A landscape with many valleys, sampled at points; each row gives a point and its height.
From any point a ball rolls to the lowest of the 2 points nearest to it. It stops when none of these is lower. Distance is the straight distance between rows; heights are no part of it.
J953: [171 152  94 130 123 115 118 111 189 103 155  97 151 113 136  73 150 105
 123 125]  (h 117)
J947: [171 116 157 119 172 114 113 100 158 104 128  99 122 155 105 109 133 171
  71 148]  (h 86)
J472: [144 112 118 152 137 106 117 152 164 118 125 146 178 148  98 134 113 162
  73 160]  (h 593)
J218: [112 122 156 114 113  57 188 147 120 172 151 194  87  73 178 147 159  98
 220 104]  (h 225)
J440: [124 131 139 108 138  77 147 138 117 115 166 186  92 132 116  88 123 108
 185 134]  (h 150)
J286: [ 99 100 108 136 115 150 139 131  81 189 136 141 107 135 188  85 131 130
 138 120]  (h 359)
J155: [175 152 147 165 160 125 100 166 109  85 139  99 123 105  94 128 108 135
  90 125]  (h 312)
J144: [105 147 149 101 114 115 172 154 101 132 148 197 120  61 161 142 134  79
 204  80]  (h 205)
J305: [138 105 129 129 136 139 147 150 131  99  96 154 167 154 111  90  96 138
  86 143]  (h 560)
J159: [116 126 107 121 165 152 177 147  93 122 110 180 147 147 126 105 124 159
  89 139]  (h 585)
J439: [195 128 153 171 128 136 101 120 129 130  71  91 119 182 107 196 111 184
 109 178]  (h 154)
J242: [105 120  99  76 139  90 157 127 129 104 113 168  90 168 149 112 172  79
 150 113]  (h 286)
J281: [ 76 134 138  95 148  98 177 127 102 158 155 176 138 113 150 139 177 125
 121 129]  (h 431)
J416: [105 118 151  86 120 111 147 140  41 200 149 189 133 119 144 124 161 135
 191  74]  (h 185)
J575: [112 139 128 128 120 109 120  92 152 104  93  70 173 116 110 115 121 145
  70 117]  (h 586)
J700: [148 133 186 144 131 145 112 157 117 115 104 154  95 130  99 164  86 178
  96 130]  (h 388)
J578: [ 88 133  95  88 150 140 124 113 165 116 101 150 112 123 154 140 119 107
 168  82]  (h 164)
J258: [133  82 134 158 122 138 145 116 117 139  66 145 143 145 118  99  96 171
  87 116]  (h 531)
J145: [102 149 124 110 104  96 158 147 157 125 140 181  94  43 159 144 132  81
 171 127]  (h 232)
J92: [134 137  89 154 116 155  87 113 143 156 134 107 144  80 103 119 120 114
 120 124]  (h 370)
J712: [104 152 137 109 118 125 140 119 116 106 123 145 139  85 114  94 120 101
 137 163]  (h 551)
J24: [121 116  68 160 142 108 118  98 127 155 133 141 122 114 142  77  98  92
 202 134]  (h 307)
J517: [150 147 183 134 159 111 137 166 118  92 140 129 101 134  94 137 101 155
  47 132]  (h 349)
J825: [ 96 121 134  81  69 177 121 181  76 140 101 160 122 150 129 117 140 141
 152 121]  (h 358)
J998: [107 141 116 150 148 108 164 108  98 142 190 170  98 120  78 111 146 106
 141  94]  (h 220)
J227: [182 111 169 175  97 109  91  92 195 123 146  94 173 164 112 134 128 183
  76 128]  (h 228)
J973: [123 150 108 132 103 182 167 137  94 155 145 171 122 127 126 104 170 124
 148 119]  (h 364)
J668: [154 138 131 151  96 121  46 106 196 134 177  47 199 132 127 155 147 142
 108 144]  (h 400)
J326: [147 137 123 119 133 183 133 139 153  97  93 102 112 161 135 159 120 141
  96 144]  (h 221)
J454: [ 80 105 109 130 133  93 166 125 149 123 143 151 126 126 126 142 100  99
 114 144]  (h 486)
J832: [127 140 131 106 131 181 153 126  82 110 139 164 121 141 157 118 192 161
 133 138]  (h 389)
J606: [135  98 151 164 120 125 167 131 136 128  97 106 141 141  96 179 109 126
  54 124]  (h 155)
J221: [ 85 134 129 129 107  84 126 139 154 115 137 108 146 112 116 104  82  84
 106 156]  (h 519)
J206: [134 109 125 152 156 176 127 141 112 152 156 188 104 138 145 129 112 152
 129 119]  (h 419)
J256: [131  98 116 159  88 143  85 125 118 157  89  78 128 146 158 133  83 159
  93 169]  (h 463)
J928: [119 144 108 162 162 121 121 117 121 133 129 129 152 118  73 138 128 162
  74 159]  (h 621)
J852: [114 120  99 112 142 118 172 102 150 153 146 192  81  98 143 117 141 101
 168  64]  (h 224)
J557: [136 150 108 125 120 211 115 149 101 151 139 187  99 123 121 132 143 166
 145  90]  (h 391)
J705: [ 98 145  99 123 168 111 145 115 152 134 145 146  88  88 150 145 109 118
 141  72]  (h 200)
J195: [ 86 114 143  97 111 163 113 144  60 181 112 154 100 125 144 114 142 168
 129 139]  (h 393)
J422: [134 139 194 175 120 117 101  73 134 116 117  42 115 150 140 165 101 173
  96 167]  (h 328)
J491: [ 67 111 168  88 127 100 152 121  87 161 138 185 110 118 137 106 128 116
 186  86]  (h 214)
J663: [103 112 120 116 176 145 142 177  65 166 153 182 122 120 167 130 112 153
 165 105]  (h 444)
J822: [104 124  86  99 161  97 101  97 181 112 128 143 120 146 124 141 121  93
 168 142]  (h 218)
J247: [127 128 101 197 128 149 118 125 143 129 121  83 176 157 130 189 112 181
 100 128]  (h 230)
J204: [154 120 115 156 120 128  49 115 145 143 136  74 186 107  92 101 102 140
 133 127]  (h 408)
J650: [192 120 149 161 101 180 103  76 138 117 116  75 154 179 105 119 138 174
 106 149]  (h 334)
J492: [188 126 118  92 157 128 107  97 174  94 139  75 145 122 100  95 124  75
 133 103]  (h 60)
J960: [127 123 137 176 125 148  88 109 141 123 137  59 175 185  97 194 128 132
 115 140]  (h 285)
J11: [130 131  89 123 133 152  76 140 119 133 115  80 122  98 116 154 114  83
 123 156]  (h 397)
J525: [ 94 122 110 105  99 135  90 163  92 149 116 112 121  96 120 137 130  81
 160 148]  (h 354)
J626: [118 140  98 118 163  96  88 135 168 126 151  99  98 116 159 112 120 136
  93 141]  (h 487)
J315: [191 118 134 199  98 169 111  98 170 126 125  64 156 134 109 124 111 189
  79 118]  (h 287)
J350: [176 101 120 115 148 136 111 117 170 129 128 102 121 145 104  97 104 122
 100 122]  (h 130)
J118: [104  85 179 155 106 176 134 132  78 148 118 126 104 131 137 154  89 168
 109 152]  (h 455)
J107: [149  87  89 117  87 112 107 128 161 164 125 113 139 150 115  95 122  58
 135 152]  (h 420)
J367: [118 149 124 109 111 197 147 163 120  85 104 114 117 123 149 140 128 107
 135 120]  (h 270)
J263: [185 135 194 201 120 118  84  83 157 122 129  35 138 158 108 199 127 185
  83 140]  (h 279)
J665: [164 131 162 119 107 186  98 124 130  88 106  79 138 150 107  82 118 145
 122 133]  (h 320)
J799: [161 113 157 120 118  96  58 113 175 104 128  69 205 126 144 166 133 152
  96 122]  (h 452)
J464: [126 133 179 140 125 157 116 123  98 150  86 146  88 128 136 138  79 215
  93 165]  (h 422)
J964: [134 105  89 109 101 148 151 127 172 127 125 100 133 165  99 123 145  59
 107 133]  (h 372)
J886: [ 98 134 128  62 118  76 138 151 147 110 123 185  81 134 182 112 155 130
 172 119]  (h 318)
J747: [134 138 162 176 142 116 121 126 115 118 106  48 137 133 128 130  92 156
  72 165]  (h 368)
J136: [141 129  88 146  90 150 116 141 160 106  96  92 165 183 139 126 132 137
  87 144]  (h 149)
J376: [120 116 103  88 143 135 109 164  80 164 103 169  95 121 117 137 125 153
 118 137]  (h 426)
J917: [148 129 131 171 120 166 120 123  84 142  91  99 102 147 119 158 167 179
  82 162]  (h 662)
J300: [115 129 122 140 111 136  84  93 175 111 169  43 167 150 101 137 131 116
 108 156]  (h 347)
J738: [163 136 131 159 128 111  48 138 164 103 132  90 201 116 123 137  67 147
 104 132]  (h 451)
J19: [113 157 151 110  84  86 158 158  68 150 178 173 126 127 199 134 183 116
 237  94]  (h 256)
J409: [104 127 117  62 139 145 152 136 150 110 141 133  71 154 125 132 175  99
 123  90]  (h 245)
J397: [ 94 113  98 139 162 143 147 106  93 154 144 141 118 127 151 103 130 107
 168 138]  (h 333)
J777: [143 107  79 165 152  56 140 106 167 124 121 155 131 123 130  97  90  89
 197 110]  (h 284)
J452: [108 130  86 100 171 111  94 120 116 137 125 142  91 111 123 123 143 139
 118 139]  (h 457)
J127: [121 162 111 119 128 104 131 123 135 100 186 150 110 143  84  90 146  91
 146 111]  (h 190)
J680: [150 122  75 145 144 145 164  98 173 135 149 126 141 111 141  95 119  93
 122 156]  (h 168)
J943: [137 138  97 115 116 121 146 148 200  99 137 155 111  74 152 131 112  61
 163 124]  (h 264)
J599: [135 126 139  85 108 124 172 149  88 167 134 164 104  62 150 130 199  96
 201  74]  (h 182)
J506: [132 163 126 118 148 177 101 146 121  94 124 110 108 136 159 146 115 172
 116 175]  (h 271)
J344: [113 143 109 142 121 121 136 135 161 122 117  99 150 119  96 160 147  71
 112 109]  (h 327)
J889: [112 122 156  97 116 133 169 164  70 137 188 174  91 147 158 137 191  88
 208  96]  (h 280)
J449: [168 122 141 158 141  97 102  84 159 127 185  90 130 161  78 124 118 177
  77 127]  (h 158)
J148: [ 87 133 134 108 120 102 124 116 163  86 114  72 172 121 132 148  95 112
  98 153]  (h 555)
J841: [171 140 158 167 123 139 151 113 119 121  46  80 153 136 107 192 121 164
  78 143]  (h 90)
J629: [125 127 127 116 103 164 117 174  93 120  90 126 113 128 137  94 148  89
 140 127]  (h 310)
J893: [132 136 110  94 135 110 163 137 110  98  80 165 132  99 138 105 137  73
 170 151]  (h 571)
J252: [132 109 124  62 153 119 140 129 164 104 137 128  90 132 123  86 125 107
 105  98]  (h 198)
J623: [100 144 122  74 149 147 153 131  97 143 147 155 109 100 188 139 203 134
 142 113]  (h 412)
J493: [ 84 133 115 102 158  90 165 125 135 141 156 217 119  96 111 153 133 100
 140 149]  (h 456)
J309: [ 81 113 145 150 136 142 114 142 107 136 118 103 127 131 142 138 100 135
  82 173]  (h 413)
J433: [228 133 195 174  95 136  77 116 150 131 103  61 149 159 122 183 120 153
  95 175]  (h 222)
J374: [121 122 100 116 114 111 164  92 138 134 105 168 166  90 113 113 110  69
 197 118]  (h 589)
J895: [114 124 179  85 138 128 159 126 100 129 150 180 104 136 128  74 118 138
 145 114]  (h 191)
J752: [147 162 136 143 124 143 112 133 119  67 137  86 135 145 100 115 132 140
 113 114]  (h 277)
J574: [127 151  90 135 130  89 150 149 159 102 129 138 133 111 103 161 130  55
 166 107]  (h 297)
J616: [141 147 131 165 133 158 129 126  85  98  92 127 151 151  74 141 162 155
  91 165]  (h 643)
J253: [ 94 126 145 132 115  51 210 125  70 174 170 188 109 122 186 119 175 109
 222 101]  (h 240)
J684: [100 156 180  68  99 128 172 162  68 169 144 155 148  81 168 131 182 144
 188  84]  (h 156)
J643: [135 109  91 125 153  59 133  72 176 128 125 114 121 151 133 102 130  72
 178 114]  (h 260)
J769: [ 97 131 173 115 177 145 173 174  70 124 162 189 128 121 138 141 121 142
 155  77]  (h 462)
J638: [135 125 123 155 113 127  85 133 136 131  72  95 146 146 138 103  85 194
 104 120]  (h 500)

Where does a ball stop that starts at each point below?
J893: J973
J286: J578
J928: J841
J118: J841
J452: J326
J148: J973

Call two points neighbours if one is among the 2 nearest of the other. Go from one point of each pair to the other, from neighbour to neighbour, staying as low as possible. Name the highest point that can't be avoided.
J492 / J440: J886
J92 / J136: J11
J752 / J947: J650
J578 / J136: J195
J440 / J973: J769
J947 / J492: J350
J684 / J440: J491
